Points, in no order, along strands that fork and pass close to each other.
Two points are linked if the straight distance between their rows is under 68.6. Some points are linked to none.
Z_967: [-25  26  39 -20  17  -1  15   3  -1 -14  22  15 -16  40 -32 -17   8  18
 -33  42  -5 -40  15]
Z_103: [ 13 -34 -46  34  -9  12  -9 -32  41  -1  10  31  20  23  31  -8 -26   3
  -7  24  13  -4 -35]
Z_425: [-17 -13  -1  49 -30   2  10 -23 -12  -2   9  18  -8 -38  21   7 -14   7
  30 -13  11   7  -3]
Z_190: [ 16 -36 -13  -1  -8  -7  -8  20  33  -5 -51  28 -29   1 -20 -30 -23  14
 -14 -44  11  19  11]
Z_690: [ 21   6  30 -39  -5 -35 -14  23 -29 -34 -28  -4 -33 -12  -5  -8  15  40
  11 -58  22  -3  10]
Z_111: [  7  -6  26 -25   1 -46  -6  10 -39 -28 -38  -5 -15 -50  -5  10   2  41
  28 -59  24   9  -2]
Z_63: [-26  25  21  24 -13  21  21   4  -7 -12  33   9   3 -10 -20  -5  12 -21
   4  19 -11  -5  23]
Z_216: [-10  14  34 -57 -26 -30  15  15 -19 -31  -3  14  -1 -24 -16  -2  -6  56
   6 -27  52   1   5]
Z_23: [ 22 -12 -21  44  77  17 -13 -26  -8   6 -19 -28   6   5  -5  19   4 -14
 -15  10 -28 -10  -8]
Z_617: [ -2   2 -42  20  -5  29  10 -16  10  11  41 -10  48 -12  31  34  -9 -22
  11  40  11  13 -27]
Z_808: [-28  10  23 -39  12 -16  18  -9 -10   8   7  -2  31 -24 -17  26 -26  36
   2  18  36   2  -7]
Z_805: [  2 -15  -4 -43  26  -9   1  30  18   7 -33 -10  11 -21 -24  12 -12  -8
 -10 -24  13  36  12]
Z_396: [ 12  35   3  28  19   3 -19 -11 -36  16  11 -34 -27  34  26   4  35 -15
  14   3 -46 -33 -12]
Z_685: [  7  11   2 -19 -49  -2   0  26 -14   7   6 -14 -13 -16  34   8  19 -20
  29 -28  -5  26  12]
Z_419: [-18  29  40  31  50   2  10 -16 -25 -18   9  -4 -13  10 -35   0  16   4
  -9  20 -32 -32  21]
Z_122: [ -6  15 -24  29 -19  14   2 -30  -9  17  46 -12  22   0  50  33  -2 -18
  33  30   2  -8 -28]
Z_68: [ -5  -6 -35 -18 -46  14   1   4  27  25  31   9  35  -8  41  21 -18 -11
  19  24  27  24 -17]
Z_498: [ 16  -5 -26 -13 -38  23 -10  16  43  15   7  20  16  30  12 -17   2 -20
  -2  11  -3  10   0]
Z_251: [ 26 -29 -10  27  20 -22 -35 -36 -22  23 -36 -16 -13  -9  37  23 -12  23
  21 -34   0   2 -17]
Z_231: [  6  18 -10 -35   7  11 -17   9  17  34  25 -12  10  61   8  -7  16  -7
 -27  39 -11 -25 -30]
Z_188: [  9  -6   5   2  62 -25 -20 -29 -22  18 -30 -29  -5   8   2  29 -12  33
   1  -8   3 -13 -24]
Z_916: [ 14 -21  -3  -1 -11  -5  -8  10  31  -4 -30  28 -23  18 -14 -30 -14   3
 -12 -19   2   6  14]
Z_246: [ 18 -21 -16 -22  22 -12 -24 -14   8  34 -16 -16   3  16  25  16 -17  23
   2  -4  15   2 -23]
Z_622: [  8  42   0 -37 -28  -4 -20   9 -21  22  25 -38 -12  31  45   8  31 -19
  14  -1 -16  -9 -12]
Z_332: [ -8  10  36 -31  37  -9   9  20  15 -19 -16  15 -10  23 -54 -26   2  14
 -36   5  -3 -13  25]
Z_602: [-10 -17   0  13   5  10  14  33   3 -16 -34  10 -26 -30 -37  -8  -4 -13
  -7 -42  -9  26  22]
Z_963: [  1 -16  -4   3 -23 -14  -5 -18  -6  15 -14   8  -1 -19  26  14 -25  31
  22 -13  29  10  -9]
Z_692: [ -3  -5  13  34 -30 -14  -8 -27  -9  -8   1  27 -28   9  19 -20 -12  27
  12  -4   5 -24   2]
Z_182: [ -4  32  36 -52   5 -44  -7  10 -59 -24   3 -41   1 -43  15  28  26  21
  25 -33  24  10  -1]
Z_143: [  4   5 -14 -52   2   8 -11  16  31  31  23  -3  30  34   6   0   1  -8
 -26  32   1   3 -20]
Z_579: [-21  32  28  19   8 -10   0 -28 -50   9  31 -20 -10   3  24  27   7  20
  18  17  -5 -32 -12]
Z_613: [ 24 -11 -15  47  -3  13 -14  -3  15  -9 -25   8 -27  17  -1 -25  15 -24
   6 -21 -35  -2  11]
Z_663: [  6  52   9 -43 -26   2 -12  19 -21  14  24 -48  -3  31  21  -3  44 -32
   0  -6 -34 -10   4]
Z_480: [  7   1 -13  28  22   7 -18 -22   5  16   8   3 -16  53  12  -8   2   3
 -12  32 -13 -40 -30]
Z_67: [ -4 -37   7   5  -3 -18   6   9   8 -15 -51  28 -28 -23 -35 -18 -31  33
 -12 -39  20   9   9]
Z_668: [  4  -8 -44   0  19  34  14  -3  12  12  24 -16  57 -26  16  32  -9 -29
  -4  36  11  27 -12]
Z_418: [ -2 -32 -34  16 -38  26  11  15  55 -16  13  53  17   9 -11 -33 -25 -15
 -22  28  13   6  -5]
Z_959: [ -4 -11   6 -46  33  -3  10  26  30   7 -18   4  25 -12 -39   9 -18   2
 -28   2  20  30  10]
Z_329: [ 11  12 -27 -19  -6  23 -10   7  13  25  20 -22  25  18  24  14  22 -36
  -1  20 -13   9  -9]
Z_670: [ 13  17  -9  18  -8  27  -3   7   2   2  11 -23  -1  12   4  -4  43 -48
  18   0 -42  -2   7]
Z_973: [-32   2  40  19  32 -12  19 -29 -16 -16   3  19   4  -8 -43  -1 -20  40
 -13  26  11 -27   9]
Z_655: [  9  25  36 -45  34 -32 -13   8 -24 -22 -14 -18 -21  15 -15  -7  17  33
  -5 -26  10 -21   9]
Z_615: [  3  -4  -2 -30  34 -24 -17 -19  -8  28 -14 -19  10  11  14  26 -16  36
   2   3  23  -9 -31]
Z_803: [ 29   4 -10  -1   4  -5 -24  10 -24  14 -20 -49 -13  -7  34  21  40 -46
  28 -23 -42  24   4]
Z_752: [ -4 -12   2 -22  -6 -27  -1   4 -27   8 -23 -19   7 -54  16  36 -15  13
  31 -27  27  33  -3]
Z_520: [ -4  36  13  25  16  -3 -11 -21 -37  16  29 -28 -19  23  27  13  24  -6
  16  14 -24 -31 -16]
Z_519: [  2  11  -9  64 -13  15  -1 -23  -5 -10  25   5  -6  -3  25   5  11 -21
  30   5 -23 -13  -7]
Z_988: [ 14  20  -3  25  23  20 -12  -5  -7   7   3 -25  -9  28   0   1  32 -30
   5   4 -45 -16   4]
Z_759: [ 28 -16   1  37  22  -1 -17  -7  12  -6 -38  11 -36  24 -17 -31   6  -3
  -9 -24 -27  -6  16]
Z_469: [  9 -37 -21 -12   2  13  -2  19  53   3 -16  37  14  10 -24 -23 -21   0
 -37  12  15  20   3]
Z_672: [ 14   8 -11 -23 -31  12  -2  37  14   2 -16  -9 -14   5  -2 -19  24 -34
  10 -29 -23  20  24]
Z_490: [  9  42  18 -15 -23   4  -8  18 -26  -2  18 -39 -17   9  18  -7  56 -37
  16 -17 -48  -5  17]
Z_586: [-15  -7 -14  42  20  18  22  -4 -26  -5   6 -22  21 -58   3  39   0 -34
  19   6  -6  28   8]
Z_370: [ -6  22  -7  -7  16  31  17  19  10   1  17 -29  30   2 -28   0  29 -55
 -12  19 -34   6  20]
Z_451: [ 17  -9 -30 -70  18   6 -19  18  25  36   1 -32  42   7  13  24   2 -26
 -20  14   2  31 -15]
Z_892: [  5   0  18 -63 -18 -39  -7   9  -7 -16 -20   6  -3  -4  -1  -6 -16  62
   5 -28  50  -1  -2]
Z_297: [ 20  -9 -19  30 -37  -3 -34 -27  14  14   1  17 -31  43  51 -17  -6  11
  17  -3  -1 -25 -25]
Z_306: [  9  -1 -32 -21 -51  19 -10  10  35  21  26  14  26  19  33  -1   2 -21
  10  17   3  13 -10]
Z_984: [ 11  35  40 -65  26 -40 -24  13 -39 -29  -7 -37 -15  10  -2   4  29  30
  -6 -40  25 -17  -7]
Z_472: [  0  24   2   7  33  30  10  13   2  -5   8 -24  15  14 -39  -6  39 -49
 -16  18 -48 -10  26]
Z_728: [-13  53  33 -66  -8 -19   3  18 -28  -5  31 -43  13   0   8  12  22 -11
  -4  -1   6   4  11]
Z_709: [-25  30  25 -15   9  -3  20  11 -38  -1  20 -37  12 -36  -4  26  21 -32
  11   2 -13  19  23]
Z_882: [ -2 -35 -25   1 -22  16   8  -3  52   1  19  52  29  12   0 -21 -33   4
 -24  38  25   5 -18]
Z_138: [-17 -23 -26  61  -4  24  26  -6   8 -22   1  20   7 -43 -15   0 -20 -21
   1  -3   7  15   1]
Z_715: [ -2 -11   8  57  57  11   1 -26  -6  -8 -16   3  -1 -11 -31   1  -7   1
 -17   3 -18 -11  10]
Z_647: [-17  29  27 -46 -16   1   6  14   9   2  40  17   0  49 -11 -20  10   6
 -33  47   1 -30   6]
Z_962: [-26  30  59  10  20 -27  15 -17 -54 -28  12  -1 -15 -24 -21  10  11  45
   9  -5   1 -24  13]
Z_387: [-13  35  21  -7  18   2   4   3 -34   7  19 -42   7 -11  -1  20  28 -29
   4  10 -28   5  13]
Z_739: [  1  36  27 -50 -34 -20   0  16 -28  -8  27 -22 -10  -3  25   2  26   4
   9 -21  14   5  16]
Z_555: [  7 -31 -43  24  -8  21   5 -15  43   4  11  29  30   1  15  -7 -29   0
 -13  26  19   9 -19]
Z_856: [  0 -13  15 -33 -29 -14  -6   4  22  -9   0  44 -21  47  -1 -39 -17  32
 -18  17  18 -27   3]
Z_440: [ 15 -12   3 -15 -47  -8 -15   3  27  -5  -5  45 -32  49  18 -47 -10  19
  -7   4  11 -21   3]
Z_392: [-11  -9  14  11 -27   0  17  30   1 -20 -21  21 -37 -20 -23 -22  -3   1
   2 -34  -6  16  24]
Z_6: [  8 -27 -24  39  19  30  15  21  14 -14 -32   2  -7 -30 -37  -8  -4 -34
 -19 -24 -20  27  18]
Z_756: [  5   8  -6  -5 -45   3  -1   9   3  11  11   2  -2  -2  30   3   7 -15
  29  -8  -2  16   6]
Z_539: [-13  24  22 -28   5   3  13  16   0  -3  13  -5   3  12 -26  -6  12 -10
 -14  10 -10   0  24]
Z_499: [  0 -20  -8  75 -18  -3  -4  -5  -5 -19 -22  23 -39 -37   5 -20   0  -9
  17 -44 -24   7   5]
Z_191: [ 32 -30 -41  14   2  15 -12  18  23   5 -44  -6  -9  -9  -1  -7   4 -33
   1 -42 -16  34  10]
Z_693: [  2  18  -8 -59 -28  -3 -16  15  -6  28  20 -43  22   0  38  30  15 -33
  10   6   2  26  -1]
Z_353: [ 24 -19   7  29  15 -30 -27 -26 -22   6 -34  -5 -28  -5  23   3  -2  36
  18 -40  -6  -8  -7]
Z_509: [-22  -9  10  11  19   7  27  13   4 -15  -9  10   6 -32 -47   3 -19  -1
 -13   1  10  13  19]
Z_84: [-17 -11  12 -16 -15  -7   4 -25  11  13  26  42   5  37   9 -11 -29  42
 -17  56  27 -37 -27]
Z_880: [ -7  31  30 -12 -28 -14   7   4 -28  -7  24  -7 -15  -3  13  -2  20  13
  16 -10   3  -9  14]
Z_876: [  9 -13 -28 -46   8  13  -8  10  35  32  20  -3  44  14  14  14 -16  -5
 -22  28  13  18 -24]
Z_526: [-21   7  41  -7  10   2  23  19   6 -27  -9  26 -19   7 -58 -29  -5   8
 -22   6   1 -13  37]
Z_960: [-14  12 -20  50   6  36  26 -15  -1 -15  37  -3  32 -20   2  16   3 -35
  10  33 -11   3  -1]
Z_64: [ 31 -12 -68  37 -37  35   3   3  35  -9  10   1  27   8  21  -5  10 -51
  21  -4 -19  14 -13]
Z_117: [-24  -6  -8   3  -4   8  23  11 -19   5   8 -26  28 -63   3  47 -10 -25
  21   7  15  42   6]
Z_220: [ -1  17  11 -56 -10 -21  -9   0  -8  19  22   1  -5  49  21  -7  -1  45
 -17  25  31 -34 -29]
Z_116: [ 13  -3   4 -37  28 -14 -11  21   1   5 -34 -24   0  -7 -13   8   5 -11
  -5 -28  -5  28  16]
Z_784: [ 17  16  -5 -43 -31   2 -11  37   1  11  -7 -29  -6   4   8 -11  37 -45
   8 -30 -28  25  26]
Z_826: [ 19   0   3 -16  16  -6 -12   8   4   8 -21 -13 -15  12  -1  -3   7  -3
  -3 -19 -14   6  12]
Z_313: [-10 -13 -29  15 -49  32  18  24  40 -11  12  39  11  -2 -13 -21  -6 -25
  -1  13   6  13   5]
Z_743: [ -2  41  37 -59  13 -37  -8   6 -50 -20  13 -42  -3 -10   8  18  28  25
   7 -25  23 -10  -4]
Z_238: [ -3   4  -5  54  50  18  10 -23 -33  -2  15 -29  21 -39   1  39   8 -28
  11  20 -22   6   1]
Z_157: [  1 -13  13  47 -24  -3  10  13 -10 -19 -25  25 -45 -33  -6 -25   5  -3
  12 -43 -21   5  17]
Z_47: [-28  -7  -4  26 -53   3  19 -15 -11   6  25  20  14 -39  30  14 -25  16
  33   1  33  12  -6]
Z_114: [-23 -35  -3  13  29  -2  20 -13   9  -2 -25  16  24 -48 -41  16 -45  28
 -13  -4  33  19  -4]
Z_525: [-38 -31  10  53  -2  -3  25 -27  -1 -16  -3  40  -1 -34 -35 -12 -37  24
  -8  11  26 -13   6]
Z_382: [ 24 -26 -44  43  19  30   7  16  14 -13 -33  -8   0 -22 -11  -8   5 -43
  -8 -26 -25  27   9]
Z_109: [-17 -17 -10 -11   0  -7  15   6 -14  12 -11 -16  23 -54   2  40 -23  -3
  18 -10  28  43  -3]
Z_997: [-17  14  44  24   2   1  23   7  -4 -33   2  29 -32   9 -46 -34   8   4
 -11  10 -14 -24  34]
Z_218: [  3   8 -16 -56 -14   6  -5  21  16  25  12 -26  29   3  15  20  10 -33
  -6   7   3  29   5]
Z_879: [-16 -12 -18   7 -40   7  15 -10   7  13  23  11  23 -36  30  28 -27   8
  27  13  38  22 -10]
Z_657: [-25  17  14   9 -25  17  20  -5  15  -4  44  34  10  19  -5  -8  -1  -4
  -5  50   4 -23   3]
Z_735: [-21   9 -18  32 -25  35  33   2  22 -15  43  22  38 -15 -11   3 -10 -23
   2  38   5   4   1]
Z_666: [-16  10 -12  49  28  27  17 -30 -17  -3  36 -16  32 -23  14  35  -3 -20
  11  35  -8  -4  -6]
Z_648: [-23 -20  12 -21  17 -18  16 -17   1   7 -15  10  34 -32 -23  23 -40  46
   3   7  42   8 -13]
Z_493: [ -2 -37   1   7  -3 -11  -7 -28  27   5 -12  39   4  20  -4 -19 -35  34
 -18  22  27 -18 -11]
Z_414: [-21  21  20 -24 -41   6  25  52 -15 -15   7  -5 -18 -39 -11  -2  17 -25
  12 -30  -7  27  28]
Z_378: [ 15 -21 -35  26 -19   1 -26 -29  31  17  -1  17   0  31  39  -4 -18   7
   3  11  11 -11 -31]
Z_527: [-20  18  41  17  53 -15  10 -22 -24  -9   2  -4  -7   5 -35   7   1  26
 -11  15  -9 -27  13]
Z_700: [ -9  15  -4  29 -13  21  20  16 -24  -8  20 -22  10 -40  -2  15  32 -54
  25   1 -31  20  16]
Z_160: [ 26 -14  22  13  40 -26 -19  -5  -6 -10 -46   5 -37  17 -19 -18   2  25
  -9 -36 -17 -14  13]
Z_517: [ -6  -2 -22  -8 -36  31  20  37  30  -3   8  13  14 -10 -17 -11   1 -37
  -1  -2  -4  26  16]
Z_169: [-14  28   2  10 -19  32  22  15  11  -8  36   1  17   8 -22  -7  28 -43
   5  25 -30  -5  21]
Z_360: [-19   6 -20   0 -20  34  29  15  25  -1  37  17  45 -15 -10   9 -10 -27
  -8  35  14  18   5]
Z_323: [ 24   0 -20  56 -22  18  -7  -7  16 -16  -2  14 -20  25   9 -28  25 -32
  18 -12 -42 -14   2]
Z_345: [-25 -35  -8  40 -22 -14  11 -32 -11   3 -19  26  -3 -56  -4   5 -42  34
  13 -18  36   7 -10]
Z_352: [ -6   4   0 -39 -43  -3  13  54   0 -11 -15  -5 -21 -29  -4  -7   7 -13
   9 -46   6  34  21]
Z_39: [-21 -16  14  -5 -18 -14  17  13 -16 -12 -19  13 -11 -48 -15   9 -23  28
  14 -37  30  20   8]
Z_538: [  5  27 -11 -24 -34  -2 -17  -5 -15  29  28 -25  -1  22  55  18  11  -8
  23  10   2  -1 -20]
Z_229: [-28  21  33  41  -6   9  24  -5 -22 -17  23  12 -10 -27 -16  -2   7  -3
  14   5 -14  -8  22]
Z_714: [ 11  24 -26  -1 -24  24  -3  12   8  13  17 -26  13  17  21   3  35 -52
  21   3 -29   8   4]
Z_578: [-20  41  24 -74   9 -18  -4   8 -10  20  38 -26  18  29   4  14   2  22
 -28  30  23 -23 -28]
Z_278: [ -6 -14  16 -11  -9 -39   1   6 -44  -8 -33 -16  -4 -68  12  29  -9  31
  37 -51  21  29  -8]
Z_599: [-10 -47  -7 -10   3  -6   5 -13  35   7 -14  45  21  -2 -20 -17 -42  36
 -29  25  39   2 -14]
Z_479: [ 12  -5   2  37 -39  -8 -15 -17   9 -10  -5  29 -37  27  25 -33   0  10
  16  -9  -9 -22   1]
Z_470: [  0 -28 -17  64 -13  -2  -8 -40  24 -16  -6  43 -22  17   3 -33 -21   2
  -4  11   0 -24  -6]
Z_903: [  5  19   0 -31  34  15 -10  14  17  26  17 -15  10  56 -15 -12  20 -17
 -41  40 -21 -27 -17]
Z_137: [ 16 -34 -11   6  33 -29 -32 -42   0  21 -44   4 -13  16  12   4 -28  49
  -2 -13  18 -13 -31]
Z_749: [ 20 -20 -10 -18 -12 -16 -10  33  -2   8 -42  -9 -24 -22  10   3   2  -9
  15 -53   3  37  10]
Z_240: [  9 -13   4  76  -5  -5 -15 -34 -15  -7  -9  16 -30 -13  18 -13  -3   6
  19 -24 -18 -10  -3]
Z_594: [ 11 -38 -34  36  29   8 -10 -37  10  13 -15   0  22 -17  17  17 -32  14
  -2   5  20  11 -19]
Z_214: [ 27 -30 -27  -5   3  -6 -18  28   9   8 -55 -14 -17 -17   7   2  -3 -25
   9 -51 -11  42   8]
Z_913: [-15 -36  -5  26   6 -16   2 -27  -7   1 -35  17   1 -46 -14  13 -41  32
   3 -24  30  14  -7]
Z_175: [ 23 -21 -15  50  22  -4 -18 -18 -27  11 -20 -23  -6 -30  31  28  11 -22
  26 -23 -27  15  -2]
Z_696: [ 15  19 -45  23 -14  22  -8 -15   7  23  38 -22  23  33  46  21  12 -31
  21  36 -13 -12 -40]
Z_134: [  8  -5  -2  14 -55   0 -13  -4  28 -11   8  46 -29  43  20 -43  -4   0
   9   9  -2 -25   2]
Z_929: [ 27 -18 -38  75  23  21  -9 -35   7 -15  -6   1   5   4  11  -3   0 -23
   3   1 -24  -7 -10]
Z_36: [-27 -25  12  35  30   2  19 -36   8 -11   1  35  13 -10 -36  -7 -33  24
 -26  39  18 -18  -3]
Z_124: [ -4  30  10 -67  19 -26 -13   7 -14  34  23 -28   6  45  12  10  -3  38
 -26  30  25 -30 -49]
Z_528: [ 14 -30 -21   9  -4  12  -6   3  45  -3 -20  29  -2  24 -13 -25 -13  -1
 -21   1   2   7   7]
Z_219: [-16 -27   9  -6  -8 -17   9  18  -7 -18 -47  17 -21 -47 -32  -2 -26  35
   2 -53  20  18   6]
Z_310: [ -3   7  39 -28  37 -25   3   7  -6 -21 -23   5 -20  13 -42 -17   1  36
 -20 -10  10 -16  21]
Z_404: [ 27 -25 -37   7 -25  20 -14  10  55   0 -12  30   2  34   3 -33   0 -23
 -10   7 -12   3  -4]
Z_48: [ 26 -11 -43  60  48  35  -5 -27  11 -10  -3 -14  18  17  -3  -1   4 -27
 -11  14 -37 -13 -12]
Z_462: [  9   1 -22  -4 -39  31  11  42  30  -4  -2   8  -1   1 -17 -23  22 -44
   0 -13 -22  20  22]
Z_598: [ 27  -3 -45  66 -26  30   5  -6  24 -20   2   6   1  10   7 -17  22 -49
  18 -11 -38  -5  -4]
Z_991: [-22  24  33 -32   5 -29  12  15 -55 -13  12 -37   8 -57   5  36  16  -5
  23 -16   5  27   9]
Z_342: [-19   0  29 -33 -27 -21  23  18 -11 -20  -9  21  -7 -33 -21  -3 -18  39
   7 -24  39   9  13]
Z_485: [ 28 -16 -40  -9  27  29  -5  15  33  11 -15 -18  26   7  -9   1   7 -36
 -19   9 -16  23   0]
Z_548: [  6  -1 -20  21  13  32   1  -9  31  -4  19  11  21  27  -9 -10   2 -22
 -15  40 -14 -13 -14]
Z_448: [ -4  42  22 -30  51 -19 -15  -3 -35  22  13 -49  -8  32  -1  13  15  14
 -18  11  -6 -33 -24]
Z_573: [  5   6   8 -59 -24 -32 -12  -9 -17   9  -1  -3   3   5  28  13 -11  54
  15 -15  45  -4 -18]
Z_495: [  9   4  -8 -62 -23 -27 -18  -5  -2  26   2 -11   9  13  47  19 -16  39
  12  -3  40   1 -28]
Z_817: [ 24  28  11   1 -11  -3 -19  11 -34   3   3 -40 -26   5  32  -1  55 -34
  26 -25 -52   1  10]
Z_820: [ 26 -18 -36 -13   4  23  -7  27  33   8 -29 -11  10  -1  -9  -8   7 -35
  -9 -18 -13  35  12]
Z_398: [ 26 -11  16  14  35 -34 -32 -16 -23  -5 -48  -3 -37  12   3  -7   3  34
   2 -46 -14 -15   0]
Z_359: [ -9 -15   8  57 -18  -8  -1 -34 -14  -1  -5  19 -16 -19  18   0 -17  17
  21 -11   5 -11  -2]
Z_742: [ 25  -1 -31 -16  26  35  -4  17  37   9  -3 -16  32  39 -20 -15  28 -40
 -31  23 -39   2  -3]
Z_30: [-24  23  47  29   3 -10  15 -13 -39 -22  19  12 -19 -17 -16  -1   9  27
  10   1  -7 -23  20]
Z_170: [  0  12  23 -48 -20 -19  -3   3   1  -5  10  16 -18  34   4 -17  -1  43
  -9   8  26 -26   1]
Z_488: [-32 -14  29  46 -10  -7  20 -19 -10 -25  -6  34 -26 -25 -35 -22 -25  25
  -4  -4   9 -18  16]
Z_899: [-24  33  44 -19  36 -30  13 -14 -49 -19  14 -18   3 -19 -18  19   4  42
   8   1  19 -23   3]
Z_2: [ -7  34  32   9  49  10   8   4 -18 -11   6 -21 -12  21 -40  -4  31 -21
 -17  12 -43 -21  26]
Z_130: [  2 -13  -6 -34 -28 -13   7  42  -2  -4 -35  -7 -19 -36   0   4  -4  -5
  15 -49  11  44  12]
Z_812: [ 25 -25 -77  38 -20  30   5  -8  33  -9  11   5  39  -9  30   5 -17 -34
   7   7   0  23 -25]
Z_978: [-17  26  33 -14  39  -4   7  -3  -9   2  21   1  -7  46 -26  -7   5  21
 -29  43  -7 -45  -5]
Z_837: [ 23  14 -23   7 -16  15 -24  -1  16  18   8  -7 -13  51  27 -13  24 -24
   7   5 -26 -19 -14]
Z_377: [ 11   9  28 -27 -21 -24   1  25 -18 -24 -17   5 -29 -13  -4 -17  12  26
   9 -43  13   6  18]
Z_312: [-15   3   2 -16 -13  28  16   7  38  -3  53  37  32  32 -16 -14  -1 -11
 -29  64   0 -14  -8]
Z_357: [-14  51  29 -82   6 -23  -6  20 -16   1  32 -38  15  24  -6   7  14  10
 -30  15  15 -14  -7]
Z_99: [-13   7  30  27   2  -3  11  -7  -5 -20   4  24 -27  25 -20 -28   3  10
  -9  13 -12 -31  23]
Z_576: [  4  17  25  -7 -23  -6   5  15 -21 -13   1  -5 -28  -4   2 -15  21   4
  15 -23 -13   1  21]
Z_832: [ -2  -9 -24 -23  15  26  10   3  19  22  21  -7  53 -15   5  27 -14 -14
 -17  39  14  22 -15]
Z_496: [-15  15   2  10 -31  17  26  32 -14  -6  14 -12  -4 -42  -2   8  20 -41
  21 -11 -15  27  19]
Z_415: [  1  22  -6 -50 -33 -12 -11   0  -8  32  24 -21   4  18  54  18  -1   9
  14   5  23   1 -18]
Z_245: [-18 -14  37  38 -13 -22   8 -24 -17 -29 -17  41 -39  -6 -21 -33 -18  41
  -2 -14   6 -31  18]
Z_94: [ 12   1   7 -17  21  -9 -12  -2  14   7 -15   7 -18  38  -9 -15   0  19
 -15   6  -4 -18   0]
Z_37: [-11 -27  -2 -40  30   4  16  15  37   8  -2  18  45 -12 -33   6 -30  16
 -37  25  26  25  -6]
Z_619: [ 14 -21 -25  61  18  12  -9 -21  -7   0  -7  -7   4 -28  22  16  -6 -17
  17 -11 -15  14  -5]
Z_178: [-11 -42 -11 -10  20   6  15   9  41   1 -19  32  25 -11 -36  -8 -37  17
 -36   9  27  20  -3]
Z_136: [-18  19  13 -48  -7   5   2  16  22  16  48  23  19  45  -8 -13   2   6
 -36  58   5 -21 -13]
Z_464: [ 30 -25 -25   9  14  -8 -32 -18  -2  25 -29 -19  -6   5  39  21 -10   4
  13 -24  -1  12 -15]
Z_225: [ 13   1   3 -19  34   7 -12   4  27  11 -11   0   2  42 -22 -13  10  -4
 -31  20 -14 -11  -1]
Z_291: [ 18  -3   1  17  82  -9 -26 -23 -25  21 -24 -41  -6  10  -1  28   4   3
  -8  -1 -24 -15 -15]
Z_858: [  8  26   4 -53 -41  -8  -5  37 -19   5   2 -37  -8 -12  28   3  35 -35
  17 -27 -16  34  19]
Z_164: [  3 -35  -4  31 -12 -10 -13 -35  21  -6 -20  42 -24  30   2 -43 -24  19
 -10   9  13 -31  -7]
Z_386: [ -7  -2  37  18  -6 -12   4 -20 -12 -28  -4  36 -44  35 -14 -41  -4  29
  -9   9   0 -47  14]
Z_993: [-24  20  21   5   6  -6   2 -31 -28  11  28  -3   4   9  12  17 -13  35
   7  32  17 -32 -16]
Z_506: [ -4 -32  13   8  38 -30  -7 -32   1  -2 -44  20  -4 -11 -34  -6 -32  52
 -12 -12  21 -15  -8]
Z_483: [ -8 -20  -3  25  55  14  13 -27  18  -1   5  10  25   4 -25   7 -21  12
 -32  41   8 -12 -11]
Z_855: [-22  20  38 -35  16 -24   9 -10 -27  -5  10  -5  10 -15 -15  15 -10  43
   8   4  29 -12   3]
Z_851: [ 29 -13 -18  19  18  -5 -25   0 -23  16 -26 -40  -5 -20  37  28  21 -36
  24 -24 -30  30   0]
Z_610: [-10  -1  18  15  53   7   4 -14  12   1   5   7   0  30 -28  -7  -7  15
 -33  42  -7 -34  -3]

A fork is a point with three links, a tip a point with one. Leave the first point through the second and follow the links. Name the first fork or tip that comes.
Z_655 / Z_310 -> Z_36
Z_576 / Z_880 -> Z_479
Z_191 / Z_382 -> Z_359
Z_297 / Z_378 -> Z_756
Z_216 / Z_342 -> Z_528
Z_832 / Z_668 -> Z_696
Z_117 / Z_586 -> Z_360
Z_225 / Z_94 -> Z_178
Z_37 / Z_959 -> Z_876
Z_978 / Z_967 -> Z_657

Follow the links from the first point to the second, and from the first to the third. Name the last point that the two ways share.
Z_225 / Z_988 / Z_696 -> Z_876
Z_696 / Z_231 / Z_218 -> Z_876
Z_526 / Z_647 / Z_472 -> Z_36
Z_220 / Z_499 / Z_517 -> Z_479

A fork is a point with three links. Follow the links from the first point to the second and name the forks in between, in order.
Z_419 / Z_99 -> Z_36
Z_517 / Z_240 -> Z_479, Z_359
Z_714 / Z_143 -> Z_218, Z_876
Z_68 / Z_134 -> Z_359, Z_479
Z_178 / Z_190 -> Z_528
